Points on a hilly landscape, in no order, each with its height.
A ball rolls from a point to the lowest of its 5 nearest points, and stops where none of them is lower. Distance is the straight distance between rows; heights are no part of it.
sinav: [ -4   0  -3   9  -3  19  -6  13  18 -36  -1 -10  -7  -6  10  -1  -5  36
  21   3  25   2 -16  28]  height 3.30
kes: [ 31  -6  -4  18  30   5  22  28  22   1 -24  -2  -1  21 -18  10  -6  -6
  16 -34  23 -23 -25  15]  height 4.62
Duko: [-33   4 -10   4 -27  24   4 -15 -13 -31  15 -22  16 -11  10   0   4  17
  26  17  35   9 -20  12]  height 2.08
zal: [ 11 -16 -42  -9  10  24 -14 -20  -5  10  13   1  32   9 -22 -12  13  30
 -12   0  41  13 -43   8]  height 5.37
tediz: [ 32   1  14  26  43   4  31  42  34 -14 -25  -2  -4  21 -12  12  -9  -7
  25 -40  36 -19 -33  28]  height 5.00
milav: [-17   7  -6  12 -16  12  -7 -35  -2 -12  17 -12  15 -18   7  -6   3  20
  -1  18   1   1  -2   0]  height 2.97
melik: [ 16  -5 -14   5  33  37  17  28  12   0  -9 -12  22  24 -11   6   5  15
  27 -29  55  -6 -62  15]  height 5.23
kon: [ 47 -34   1  -1  41 -62  -8  38   9  22 -31  26 -32  38 -35  12 -15 -36
 -10 -37 -26 -15  14   7]  height 6.58
Sudar: [ 31 -10  -3  26  32   6   0  32  41 -25 -14  -4   0   7 -12   3  -7  21
  12 -21  35  -3 -39  27]  height 5.64
Mizi: [  4   1 -30   2   5  28  24 -20 -12  13   4 -11  36   6 -12   6   7   1
   3  -8  33  -4 -35  -7]  height 3.34
veser: [-18   5  -3   1  23  46  15  52   4 -35   1 -34   8  14  13  13  20  24
  51 -20  86  30 -86  18]  height 3.08
gidul: [ 47 -17 -20 -14  38   7  -1  24   3  26 -21   9  10  54 -27   8  -4 -15
   6 -41  23 -23 -37  17]  height 6.54
Kemaf: [-39  -6   0  -5 -16  29  -3  18  -7 -44   6 -23   5   1  24   8  -3  29
  44   6  66  31 -42  31]  height 1.97
Kir: [-48   1  22 -35 -48  38  -2   3 -20 -33   9 -24   1   1  37  14  -5   5
  43  22  45  19 -12  27]  height 1.83
dafe: [ 40 -10   2  17  29 -11   0  16  29 -13 -21   9 -10  13 -18   2 -15  13
  -1 -32  10 -16  -4  19]  height 6.15
vovom: [ 27  -3 -15  16  20 -18 -13 -41   8  12  -3  -1  17  -8 -25 -16   7  25
 -28   7 -22 -16  -8 -15]  height 5.69
Nuzop: [-64  21  27  24 -40 -28 -21 -32 -18 -33  24 -37   5 -21  37 -24  10  23
  32  57   3  11   7   9]  height 2.42
savo: [-26   1  -8 -26 -32  40  -5 -23 -16 -10  22  -2  19  -3  15   2   2  -1
   7  12  30  10 -12  12]  height 2.18
Ped: [ 17  -1  -7  -1   2   0  -1  -9  10  12  -2  13   1  -1  -9  -3  -5   3
 -10  -8 -20 -18  18 -11]  height 5.08
gug: [  1  15  10  18  -6  18  36  25  18 -25 -21 -18  -7  -9  14  13  -3   4
  35 -15  28  -5 -12  24]  height 4.15
simo: [  3   3  30  -3  -6  -7 -16  14  15  -6   5  23 -27  -7  10  -8  -7   4
 -16  12 -46   0  50  -4]  height 3.76
fadu: [ -1   5 -17   2  -9  30  20  -6  -1  -3  -2  -6  12   1   0  11   1   0
  13 -11  27  -7 -19   1]  height 3.31
pir: [ -1   5  45 -24 -19  15  21  44   8   6 -21  22 -46  -1  30  22 -18 -54
   0  -5 -11   6  61   7]  height 1.53
rufo: [ 14   4 -16  10   8  18  20 -14   2   9  -7  -3  18   3 -15   6  -4   4
   3 -16  17 -15 -23  -4]  height 3.96
Tage: [-24  18  35 -18 -33  26  11  20   0 -16  -6   5 -27 -13  37   9 -17 -19
  29  18   4   4  39  19]  height 2.10
gega: [ 11  -7 -28   9  29  36  16  14  -3   4  -1 -16  32  19 -20   4  16  15
  19 -24  68   8 -75   8]  height 4.79
depi: [ 12  17  -2 -13  -3 -12 -25 -30  -2  22  19  19  14   0  -1 -11  11   8
 -41  17 -50  -6  28 -27]  height 4.17
Mep: [ 31  -7 -16 -33   6   4  11   7  -8  39 -10  26   9  41 -15  16  -5 -36
  -4 -36   4 -23  -6  -3]  height 0.80
pesip: [-13 -12  -8  35  19   2   8  -4  18 -47 -11 -35  -1 -25  -2  -2  -1  55
  26   7  44  23 -53  19]  height 3.83
finop: [ 31  -5  -3  15  14 -25   4 -17   6  21 -21  10  -5  -6 -16  -2  -4  -8
 -24  -8 -37 -19  16 -23]  height 4.39
zet: [ 35  -9  -4   7  19 -17  -3   9  13  11 -18  17 -14  17 -21   3 -10  -2
 -11 -25 -11 -20   9   1]  height 5.70
Baro: [ 28  -3  22  28  30 -33  16  29  40 -14 -33   6 -41 -11 -10   8 -14  -1
 -14 -19 -22  -4  36  13]  height 4.63
gasu: [ -7  13   1  -1 -15   4 -21 -13   3  -8  16   9  -3 -13   3  -8   3  18
 -12  17 -24   0  22  -2]  height 3.75
Rizu: [  5  17   5  -9  -3 -16  -7 -20  -4  26  12  18   5  -7   3 -10   5 -15
 -39   8 -61 -12  37 -39]  height 3.72
Lini: [-37   2  -6  21  -3  27  26  26  -1 -40  -7 -44   5 -12  14   9   9  28
  54  -8  71  25 -63  18]  height 2.33
vogep: [ 38 -29  -8 -18  37 -75 -27  21 -12  51 -17  27 -21  32 -37  -8  -7 -16
 -37 -20 -62  -5  29 -19]  height 7.20
gunab: [ 38 -33 -15   5  36 -69   6   9 -12  52 -34  10 -14  37 -47   9  -6 -43
 -13 -43 -36 -22  -5 -12]  height 6.82
Muven: [ 21  -1  -2  -3   3  14  22   8  -2  16 -13   9   2  12 -11  13 -11 -26
   4 -22  -4 -22   7  -5]  height 2.77
Fot: [ 44 -20  19  13  40 -44  26  47  12  22 -42   7 -31  41 -20  27 -10 -55
   1 -53 -10 -18   3   9]  height 6.37
lav: [ 16 -10 -47  -9  22  40  11   1  -8  32   3  -8  40  28 -26   0  16  11
   5 -15  71   9 -80  12]  height 5.02
kinov: [-23  11  -1  27  -7  -8  -8 -40   0 -23  11 -21   7 -26   1  -8  17  40
   1  32  -8   4 -13  -9]  height 3.60
kag: [ 43 -14 -22 -15  26 -40 -27 -18  -4  43  -7  20   4  19 -30  -9   1  10
 -38 -14 -44 -13   8 -14]  height 5.57
tigus: [ 39 -16  10  13  35 -59 -12  17   9  23 -25  17 -29  11 -27  -6 -11  -4
 -37 -24 -50 -14  33 -15]  height 6.43
notez: [-11  10 -25 -27 -22  31 -15 -29 -14   1  21   8  26  -7   7   0  10   3
 -10  15   9   8  -2  -2]  height 2.79
tavam: [ 12  -3  -5   4  22  32   4  36  24 -27  -2  -3   5  10   1  10   0  21
  32 -22  61   3 -50  35]  height 5.24
Ras: [-32   3 -20  10 -19  10  -9 -47 -15 -18  22 -20  29 -26   0 -13  19  31
  -5  24  18   9 -26  -7]  height 3.18
Mulek: [-19  25  39  12 -13 -14 -13   9  17  -7   3  15 -32 -25  20 -12   5   2
 -11  29 -52  -2  57  -2]  height 3.11
maka: [-37  12  21  17 -25  -7 -20 -16  -1 -40  12 -18  -7 -17  23 -13   3  35
  26  38   6  11   8  16]  height 2.22
Nevo: [-73   3   9 -20 -48  11 -19 -16 -29 -38  26 -37  16 -12  34  -9  -3  21
  38  40  47  29 -15  22]  height 1.87
dasel: [  8  -3  18 -34   5 -42 -22  16 -14  47  21  34 -15  12   0 -15   2 -27
 -56   6 -81   5  62 -44]  height 4.38
Rila: [  5   7  18  -2 -11  -2  30  18   3  14 -11  10 -26  -5  10  12 -16 -45
  -3 -13 -30  -3  44 -16]  height 1.62
pefun: [ 10   3  -7  22  18  25  19  16  19 -16 -16 -19   8   0 -12  14   4  15
  28 -21  47  -3 -49  14]  height 4.31
tovoz: [ 25  -2 -12 -13  -3 -14  17  -2  -9  37   2  20   2   6  -2   6  -8 -43
 -16 -21 -32 -13  28 -29]  height 4.10
kib: [  6 -16 -18  33  22   2   5 -21  13 -15  -3 -22  16 -13 -24  -6  10  51
  -4  -2  39  11 -57   3]  height 4.75
Tegi: [ 16   4  10  -2  11 -42 -18   0   8  25   5  22 -17   3  -9 -12   3  -3
 -40   2 -67  -5  37 -27]  height 5.62
Nosi: [ -6  10  43   1  -9 -18 -13  27  23 -11   0  23 -39 -12  20  -6   1   3
 -12  18 -49  -1  66   7]  height 2.91
gegim: [-17  22 -14 -15 -27  27  12 -38 -16   9  17  -6  34 -15  11   9   4 -21
  -2  14  -4  -3   3 -16]  height 3.05
vut: [ 25 -14 -14 -41  -2 -23   2   8 -24  45  -2  25  -2  30  -7   8 -15 -52
 -28 -24 -37 -11  27 -24]  height 4.77
Bas: [ 31 -12   8  15  30 -31 -13  13  28  -7 -21  10 -20   3 -23  -7  -9  21
 -19 -15 -24 -15  14   6]  height 6.32
noda: [ 29 -10   4   8  27 -22  23  28   6  23 -34   8 -18  33 -23  18 -12 -44
   1 -42  -9 -24  10  -1]  height 6.16
basar: [ 40  -7  20   5  54 -30  13  69  25  -1 -41  13 -29  47 -20  21  -9 -43
   9 -46  11 -13  -1  28]  height 6.49
tosaz: [ 26   2 -24  -4   9  -2   8 -26  -6  25  -1   9  17   4 -22   4  -6  -6
 -17 -17 -11 -11   3 -18]  height 5.30
rab: [ -6  12  43  12  -5 -18   4  26  22  -2 -12  16 -43 -18  16  -4  -1 -12
 -13  17 -55   9  72  -6]  height 2.83
melo: [-31  19  -1  -9 -30  12 -21 -43 -12 -11  31   1  19 -20  15 -12  12  12
  -2  36 -11   7   5  -6]  height 3.16
Por: [-12  27  32 -19 -16 -19 -20   2  -5  23  26  30  -7 -16  19 -12  10 -19
 -42  35 -84  10  56 -40]  height 3.10
fafim: [ 42 -16  14  -8  34 -19   9  49  19  15 -33  21 -15  44 -22  14 -10 -37
  12 -46  13 -23 -10  15]  height 6.50
kevur: [  4  -2   6  12   0  11   2   8  18 -21  -3  -2 -14  -8   4   1  -3  16
   9  -4   7  -7   4  21]  height 3.27
fum: [ 26 -25  -7 -30  20 -61 -21  10 -16  55   1  30 -17  26 -19 -11  -7 -33
 -43 -15 -67   2  43 -33]  height 6.81
bab: [-31  -3 -22  15  -5  18  -4 -35  -3 -21  16 -23  23 -18  -3  -8  10  34
  10  14  39  22 -37   3]  height 2.73
mosup: [-22  -5  -8 -11 -11  46  -2  11  -6 -27  16 -14   8   1  13   8   7  22
  27  -4  62  18 -45  20]  height 2.60
riveg: [ 35  -9   2  20  33 -17 -13  18  41 -27 -17   2 -11  -5 -18   0 -10  30
  -4 -16   7  -8  -5  22]  height 7.07
dum: [ -2   6  27 -26 -23  -5  -4  15  -2  22  10  25 -26  -9  17   0  -9 -48
 -27  14 -56   9  63 -28]  height 2.43
puzev: [ 40 -17 -22 -10  23 -15  -9   4  -6  29 -15  13  11  36 -31  -2  -7 -16
  -9 -32  -3 -21 -11   2]  height 4.71
mib: [ 28 -45 -29 -23  31 -74 -11  26 -23  56 -34  29 -20  65 -40   8  -3 -63
  -7 -35 -34 -18 -10   2]  height 7.47
nulot: [-19  32  51  23 -15 -29   0  -1  16   9   3  20 -34 -25  22 -14   9 -14
 -18  39 -82  11  62 -23]  height 3.49
Bira: [-36   7  13 -19 -37  19 -22 -12 -10 -23  23  -6   0 -15  27  -8  -3  11
  19  30   6   2  16  15]  height 1.92
Bifu: [ -1  -2 -33 -29  -8  44  -1  -9 -19   4  21   3  28  13  -2   6   3   8
  -1   1  40  10 -27   5]  height 3.40
dig: [ 34 -18  16  13  29 -44  11  34  18  20 -24  14 -35  15 -17   7 -14 -35
 -16 -32 -27  -8  37  -3]  height 6.35
kab: [ 14  -2  17 -29 -13  19  10  21   0  12  -8  24 -21   6   5  16 -15 -29
  -5 -17 -15  -3  31  -4]  height 1.94
tebul: [  7   9  25  21   0 -11  -1  11  27 -20  -7   7 -26 -19   4   0  -5  12
  -4   3 -26  -4  36   7]  height 3.42
zize: [ 12   8  36  31  17 -33  12  14  33  -7 -26   7 -42 -21   1  -7  -1   2
 -16   4 -44   0  52  -6]  height 4.02
kal: [-18   9   3 -44 -35  34 -15 -21 -16  -4  18  12  15  -9  21   1  -4 -13
  -9  23  -5   1  21  -5]  height 3.26
Kuzu: [ -3  11  -1 -23 -17  38  16   0 -14   1   5   4   7   0   8  17  -4 -19
   8  -8  15 -13   6  -3]  height 2.63
rarun: [-64   5   1   3 -38  -7 -30 -40 -32 -26  36 -30  23 -14  30 -28  17  25
  14  57  17  20 -14  10]  height 2.51
kap: [-37  -2 -19 -26 -34  32 -26 -34 -27 -18  39  -7  29 -10  14 -14  16  17
   1  37  32  21 -13  16]  height 3.80
sebo: [ 22 -28  -2 -46   4 -39   0  29 -27  53   5  32 -27  34   2   8 -22 -72
 -32 -23 -45  -3  42 -31]  height 5.45
gidum: [-58   6  10 -11 -46  23  14 -17 -28 -29  12 -41  20 -16  34   4  -1  -4
  47  23  43  13 -15  14]  height 1.54
Falar: [ 39 -11 -20  13  31  -8  10  -6   3  27 -26   0  23  20 -32   7  -7  -5
  -4 -32  17 -17 -35  -2]  height 6.08
Gufe: [-15  15  15  -3 -27  23  21   5   3  -8  -6  -5 -13 -16  20   7  -7 -19
  20   6   2 -11  20   2]  height 2.00
Pofe: [ 18 -11 -18  -8  11  31   1   5   7  -4  -3   2  10  20 -15  11   7  16
   3 -14  37  -3 -30  13]  height 5.60
fuvo: [ -1   3 -14  -6   9  53  17  26 -10  -6   5 -11  21  17   1  11  14  14
  29 -15  68   6 -63  17]  height 3.89
fus: [-59   5 -10   6 -29  23  18 -11 -23 -25  11 -39  25 -18  21   7  13  17
  44  14  62  19 -42  10]  height 1.78
vive: [ 39  -9  12  33  38 -36  18  16  31  -7 -36  -1 -21  -2 -17   2  -6  -4
  -8 -27 -11 -20   5   4]  height 5.22
rabi: [-23  15  12  28 -19  -1   4 -14   8 -32  -3 -21  -5 -23  17  -4   0  23
  24  23   3  -1   3  11]  height 2.41
pok: [-17  14  -9  -7 -24  38  19 -15 -17  -5  13  -7  20 -11  10  13   1 -11
  12   1  19  -2  -8  -6]  height 2.72
ses: [-18   6 -38  -1 -13  19 -13 -50 -14   7  27 -12  39 -13  -6 -12  20  24
 -16  27  15  14 -19  -3]  height 3.41
Dalol: [ 29 -11 -37  -9  24  24   0  -8  -8  29  -5   7  37  32 -25  -7   4   6
  -8 -20  35  -5 -44   8]  height 5.52
zed: [-12  25   2   0 -21  -4 -10 -38  -1   9  18   9  12 -20  12  -8   9   2
 -24  35 -55  -3  29 -30]  height 3.45
todag: [ 38 -23  -1  12  40 -69  -7 -15   0  39 -31  10 -16   9 -38  -7  -2   2
 -45 -12 -56 -17   6 -34]  height 4.72
Firi: [  9  12 -13 -35 -17  25   3 -15 -18  24  13  18  19   4   7  16  -2 -36
 -16  -4 -10 -12  15 -18]  height 3.77
ludo: [ 10  -7 -22  16  15  32  10   0   3  -4   1 -12  25  10 -13   1   2  23
  10  -6  43  -1 -50  12]  height 4.21
Nud: [-28   8   8  -1 -27  27  12  18  -1 -40  -1 -22  -4  -7  26   5  -7  15
  46   5  43  11 -21  25]  height 1.84
Tasob: [-12 -17 -18  29  21  10 -12  10  20 -51   2 -30   1 -20  -3  -6   2  57
  28   4  59  34 -62  31]  height 3.79
lupig: [ 42 -13 -12  10  30 -12  10  12   7  23 -21   7   2  29 -29  12  -4 -13
   1 -36   8 -24 -24  10]  height 5.77
fovoz: [-18  14  23  17 -12  -7 -11 -10  14 -24   3  -1 -17 -20  16  -9   3  23
   1  27 -27  -2  22   8]  height 2.61
sufem: [-13   3 -29 -15 -16  41   7 -17 -17  -1  16  -7  30  -2  -5   0  11   4
   2   1  39  10 -34   4]  height 2.84
Lel: [-33  16 -31 -15 -30  39  13 -41 -33  -1  26 -19  50 -16  10  14   9  -9
   9  10  37  11 -26  -9]  height 3.43
Metut: [ -3  21  21  15  -7 -16  -8 -22  12  -4   1   3 -11 -17   1 -11  11  20
 -19  20 -47  -8  26 -19]  height 3.59
motog: [ 34  -6  10  37  32 -22   4  -4  39 -31 -31 -10  -9 -21 -16  -2  -5  38
  -8  -9   3 -10 -18   9]  height 5.75
bame: [-11  25  13  -9 -25   0   1 -24  -8  14  17  17   4 -22  18  -7   4 -26
 -13  23 -53   0  39 -28]  height 3.17
Legom: [ 26 -21 -10  -2  17 -55   2  17 -10  43 -15  19 -26  20 -19   3 -13 -41
 -33 -21 -56 -11  34 -32]  height 6.47
dube: [ -2  14   9  -2 -18  11  26  -6  -7   7  -4  10  -7 -11   7   8  -6 -25
   1  -4 -16 -17  29  -7]  height 1.67
vikig: [ 42 -18   1  18  42 -42  13  18  11  21 -38   4 -15  20 -34   9 -13 -27
 -12 -43 -17 -24   5  -3]  height 5.80
gakev: [-21   6  14 -33 -38  40   5   5 -11 -16   4   5  -5  -2  24  13  -6  -9
  21  12  16  -3   6  15]  height 2.19
kiz: [ 20   2   6  41  30   2  29  19  38 -35 -32 -18  -2 -13  -1  10  -6  15
  20 -18  39  -9 -36  22]  height 4.52
lefu: [  2 -21 -29  25  29  24  14   1   3 -10  -8 -29  26  -6 -21  -4  16  37
  14  -7  62  17 -78   2]  height 4.55
lag: [-39 -13 -12  20  -7  12  -2   3  -6 -45   7 -34   3 -12  15  -9   6  44
  41  13  52  31 -43  22]  height 2.31
simam: [ 13   0  -1 -24  -6 -21  23   6 -20  46   3  18 -10  -7  12   9 -11 -70
 -29 -12 -58   2  50 -48]  height 3.64
kilus: [-13  20  31  -3 -18  -9   1   6   7  10   7  19 -25 -25  17  -8   0 -25
 -17  18 -55   4  59 -24]  height 2.80
vizum: [-76  -2  27  12 -35 -37 -31 -15 -32 -39  31 -54   9 -10  48 -33  -3  28
  46  55  38  30  -9  23]  height 2.35
mef: [-38 -13 -22  11 -11  12 -20 -14  -7 -33  19 -22  10 -14   4 -17  12  48
  19  21  45  29 -38  16]  height 2.81
vef: [-49   4   2  -4 -33  30   6   5 -20 -36  11 -33  13  -9  29   7  -1  14
  50  18  55  16 -24  21]  height 1.71
Pud: [ 13  -6  15 -25   1 -19  -4  18   4  29   3  26 -28  11   0   3 -17 -33
 -27  -9 -44   1  51 -22]  height 3.57
Gegok: [  3  10 -19  -9  -2   5 -27 -44  -7   5  25  10  25  -6  -6 -12  13  31
 -23  28 -13   1   2 -11]  height 4.13
topid: [-65   6   0   1 -40   1  -9 -37 -35 -30  32 -38  30 -24  28 -11   9   8
  26  38  29  16 -11   7]  height 2.07
kazaz: [-53   7 -11 -27 -43  35  -1 -19 -35 -16  25 -26  32 -15  22   6  11   0
  25  24  49  20 -24  11]  height 1.12
Fes: [ 15   5   7   5   8  22  26  19   6   0 -18  -1   3  13  -6  20  -6 -13
  16 -27  21 -16  -8   5]  height 3.65
topoz: [ 21  -7  -6 -27  -2   2 -12  -3  -4  29  14  26  -2  10  -5  -2  -9 -11
 -26  -3 -29 -10  28 -12]  height 4.97
bepa: [ 42 -28 -10   6  42 -57   5  29   1  33 -38  19 -18  50 -36  10 -13 -46
  -5 -45 -18 -27  -5   4]  height 6.36
Bodig: [ 24   7   2   5  22 -46 -13 -19  -1  36   3  16  -8  -4 -18  -9   7   1
 -49   2 -75 -10  32 -43]  height 5.13
zope: [-35  16  21   9 -32   1  -9 -27  -6 -18  12 -12  -2 -21  20  -6  10  10
  11  36 -21  -4  21  -4]  height 2.25
viluv: [ -2  19  30   1  11 -44 -12  10   2  25  17  25 -24  -9   5 -14   9 -14
 -47  21 -91   8  57 -49]  height 4.40
Nas: [-62 -13   4  23 -16 -17 -25 -16 -17 -52  21 -51   5 -23  29 -19   9  47
  41  36  45  38 -28  24]  height 2.21
vasag: [-11  15  22 -21 -30  19   6   4  -6  -1   3  17 -17 -12  24   6 -11 -35
  -2   9 -22   2  42  -7]  height 1.25
sagad: [ 21  -1  14  -6   8  10  11  40  22 -10 -17  12 -18  19   1  16 -11  -9
  12 -30   7 -12  14  19]  height 4.26
puf: [  9  -5  14 -33  -9 -33 -10  15 -15  41  16  30 -21   2  10  -6  -7 -53
 -43   3 -71   5  60 -42]  height 3.02
pepig: [ -8 -16 -27  18  14  14 -13 -17   6 -21   4 -20  13 -14 -16 -15  10  57
  -1  12  40  22 -54  11]  height 4.06
Fek: [ 21 -10  23  -5  12 -29 -15  30  13  14  -2  28 -39  14  -5   6 -11  -9
 -29  -8 -53  -2  56 -13]  height 5.32
lutu: [ 12 -15 -34   2  24  38   1   9  -3   8   5  -3  29  19 -23  -8  13  29
   9 -13  71  18 -72  20]  height 5.29
pimi: [ 39 -16 -10   8  33 -41 -11 -11  11  25 -26  12  -2   9 -37  -3  -3   6
 -25 -17 -34 -18   5 -11]  height 1.24
sigiz: [-60  -8 -12  29 -15   1  -3 -22 -18 -41  11 -40  15 -21  19 -15   7  42
  34  22  55  28 -37  16]  height 1.98
kagad: [  3  -2 -28 -22   0  49  14  -2 -17  15  12   0  32  22  -9  10   7  -4
   9 -19  50   1 -47   3]  height 3.62
dakob: [ -7  12  36   3 -18   5  19  22  20  -9 -17   9 -36 -15  26   4  -6 -17
  10   8 -19  -5  50   6]  height 2.17
vuk: [-38  13   2 -21 -47  26  -1 -16 -20 -18  21 -16  15 -18  27   2   2  -4
  20  28  17   5   4   0]  height 1.66
deni: [-21  13 -22  -8 -21  27   0 -38 -19   2  25 -10  39 -17   3  -3   8   8
  -5  15  13   9 -10  -4]  height 3.14
sapo: [  2  -3 -20   5  33  48  10  36   4 -14   2 -19  23  14  -8   6  21  24
  35 -23  82  21 -86  14]  height 4.33
tobag: [-64  -3  10  14 -35  -5  -4 -11 -20 -37  12 -47  12 -24  34  -8  -4  14
  53  25  44  17 -15  22]  height 1.72
padas: [ 17   6  28  17  13 -10  32  40  30   6 -37   7 -49  -7  11  18 -12 -37
   2 -20 -19  -4  45   8]  height 4.68
Foge: [ 15   5  11  19   6 -13   5   1  12   6 -13   7 -24 -11  -1   1  -6  -5
  -8  -7 -27 -13  35 -12]  height 4.07
zizav: [  1  -2  42 -10 -10 -12  -7  36  10   7   3  33 -49  -7  13   3  -8 -26
 -19  10 -48  10  73 -10]  height 2.57
gebo: [ 23  -4  -5  -9   7  17   2   9   9   4  -9  16  -4  17  -7  12 -13  -7
   2 -19  -2 -16   6   3]  height 3.95
godu: [-40  27  44  27 -27 -13  -6  -2   9 -23  -7 -12 -24 -29  33 -14   3   5
  22  40 -30   0  35  11]  height 3.03
bodav: [-63  21   2   6 -37 -22 -27 -56 -37 -22  43 -28  37 -27  31 -26  25  14
   3  61   5  17 -11  -5]  height 3.06
zezis: [  0  15  -6  -9 -17   9  -3 -33 -13  12  21   3  18 -10   5   3   3 -17
 -21   6 -31  -7  15 -18]  height 3.37
Tuser: [-37  35  15   0 -33  -4 -25 -47 -12 -10  29   1  17 -22  22 -13  17   4
  -8  54 -44   2  15 -17]  height 3.58
kos: [ 11   2 -10 -23  -6  37   3   7  -1   5   3   5   6  20  -1  10 -10  -1
   6 -11  25  -6  -9   8]  height 3.81
fivog: [ 38 -18 -12   0  38 -27  11  21  -5  38 -34  10   2  51 -36  17  -2 -43
   8 -45   1 -29 -32   1]  height 6.61
Misi: [ 34 -23  -4   5  31 -71  -6   4  -6  44 -20  15 -22  15 -28  -2  -8 -19
 -42 -21 -68 -12  28 -34]  height 5.76
terof: [-25   5 -21   2 -14  43  19  -6 -17  -6  14 -19  30   2   4   5   7  14
  21   0  50   7 -42   1]  height 2.71
Farag: [  8   2  -6  21   4  -4  -1 -17  12 -17  -6  -8   2 -16 -12  -4  -2  30
  -2   4   0 -12 -10  -3]  height 4.49
Fefer: [ -9 -16 -52   7   7  16 -13 -45 -11  -1  17 -12  27 -13 -23 -20  23  50
 -21  12  39  28 -46   3]  height 4.99
tinaz: [-20  -3   2  27  -3  -3 -12  -2  15 -54   2 -26  -7 -20   9 -12   5  53
  26  15  34  20 -30  24]  height 3.00
nege: [ 25   4  15  18  20  -5  31  37  25  -3 -33   2 -27   6   0  12 -17 -20
   8 -31   0 -17  22  15]  height 4.56
mer: [ 20   4  -2 -47  -7  -9 -19   2 -19  31  14  32  -4   6   2  -4  -8 -29
 -35   0 -55  -5  43 -28]  height 4.11
bopa: [-22  18  34 -11 -24  -5 -16   0   1   2  15  22 -16 -15  25  -9  -1 -12
 -11  31 -53   6  49 -11]  height 3.09
Nebim: [-54  11  13 -29 -47   7 -46 -31 -22 -28  40 -14  16 -13  35 -16  13  18
  12  58  11  18   1  15]  height 2.90
Puvar: [ 21   5 -14 -32  -3  -3 -27 -16 -10  30  22  28   6   5   3  -3   4  -4
 -38   5 -41   0  29 -18]  height 4.93
Sok: [ -1  -2  39 -31 -23  11   9  29   1  10  -1  28 -38  -3  18   7 -19 -47
  -8   0 -26   7  55  -6]  height 1.46
nit: [ 35 -19 -14  16  31   1  -8  -4  19   0 -11   1   5  13 -27  -6  -6  28
  -5 -19  16  -9 -31  19]  height 6.60
bis: [  9  -9 -35  -3   8  17 -16 -26   2  10  14  -1  27   3 -15  -5   9  36
 -13   4  23   4 -24   6]  height 5.71
sule: [ 10   1  11  32   7  -9  -5  -3  26 -20 -23  -7 -15 -16  -1  -6  -5  35
   0   4 -13  -5   3  13]  height 4.50
vekat: [-37  15   1  12 -29   7  -6 -31  -9 -23  18 -22  12 -21  19  -9  11  23
  18  34   8   7   2   4]  height 2.49
Bego: [-10  -3 -24  25  29  39  26  20   2 -19  -6 -34  29  -3 -16   9  15  23
  30 -25  77  25 -92   8]  height 4.05
Refo: [ 11  -5  32   3   9  -9   3  45  23  -9 -18  21 -42   2   7  11 -17 -23
  -6 -23 -18  -3  51  10]  height 4.78
Fof: [ 46  -2  18  30  44 -40  37  45  26   5 -45   1 -24  19 -21  19 -13 -37
   8 -49   1 -18  -1  15]  height 6.46
nev: [ 33 -22 -14 -24  13 -33   0  22 -14  39 -16  25 -17  42 -21   8 -12 -50
 -15 -36 -21 -19  14 -10]  height 4.65
Ragi: [-25  13 -20 -15 -24  16 -31 -44 -19 -12  39  -3  34 -13  13 -18  19  17
 -16  45   6  15  -3   3]  height 3.32
Zazov: [ -8   7  11 -11 -18  31  -4  10  12 -24   0   6 -12  -6  15   2  -5   7
  18   4   5  -2   5  18]  height 2.40
zin: [  0   7   2 -28 -18  11  -5 -15  -5  20  16  28   0  -3   7   0  -6 -37
 -22   3 -40 -10  34 -23]  height 3.51
nilor: [-41  14  18   3 -43  18  13  -5 -11 -27   5 -20   0 -19  34   4  -3  -2
  43  21  23   1   6  16]  height 1.70
Mazo: [ 19   1  11  -4   7 -41  -4  -1  -4  35   5  24 -17  -3  -4  -7   1 -26
 -42   1 -77  -2  55 -43]  height 4.19
Tuk: [-21  14  28   7 -20   8   3   1   8 -21  -3   3 -21 -19  27   0  -5   1
  18  14  -5  -1  31  14]  height 2.15
Zelim: [-19  38  25   2 -11 -26 -12 -23  -1  15  20  15   6 -20  13 -14  19  -4
 -34  44 -81  -2  41 -40]  height 3.78
fefab: [ -4  -1  -8   4  -5  16 -17  -9   5 -21  14  -8   2  -6   1  -9   6  44
   5  16  17  11 -10  13]  height 4.46
kime: [ 23  -9 -22  19  17   8   2 -20   5   4  -4  -7  14  -3 -23  -2  -1  28
 -13  -5  13 -17 -23   0]  height 4.81
Todo: [  9 -12 -41  20  32  25  20 -22 -13  18  -2 -20  43  -4 -34 -11  15  24
  -5 -13  64  19 -82  -4]  height 4.80
kef: [ -1   3  38 -26  -1 -19 -12  19   0  22   8  33 -29 -10  15  -3  -6 -26
 -37  14 -71   7  68 -30]  height 1.49
mivu: [ 45 -17 -36   5  29 -12 -14 -24  -2  22 -11   0  25  18 -36 -11   0  22
 -24 -13   6 -12 -32   5]  height 5.92
rutop: [ 18 -15 -20  21  29  23   2   9  20 -10  -9 -12  12   2 -24   3   2  29
  16 -20  47   3 -57  14]  height 5.31
Lut: [ -1   1 -21  17   9  32  26  -2  -1  -3  -6 -22  23  -4 -17   7   7  13
  20 -12  48  -3 -48   7]  height 3.48
buf: [-36  24  -8   3 -36   6  -9 -50 -23 -12  35 -18  31 -23  22 -12  14   6
   1  42  -6   6  -1  -6]  height 2.86
gafi: [ 26 -23  11 -22  12 -23   4  43   2  23 -17  23 -37  27  -6  13 -17 -45
 -21 -31 -24  -7  41  -8]  height 5.89

Where does a ball stop that starts at each point below?
sule => vasag
melik => kazaz
fovoz => vasag
kos => vasag
Firi => vasag

Two balls start at each pair of points below. Name the first point that both come to, or write none.
tebul and godu => Tuk
terof and mef => gidum
pesip and sinav => gidum

Call two points neighbours if one is among the 5 nearest of the other. Go from one point of each pair to the other, from neighbour to neighbour, staying as low as possible. Name the highest point that can't be avoided.
vasag and pimi => finop
Mep and vasag => Muven
vasag and kazaz => gakev
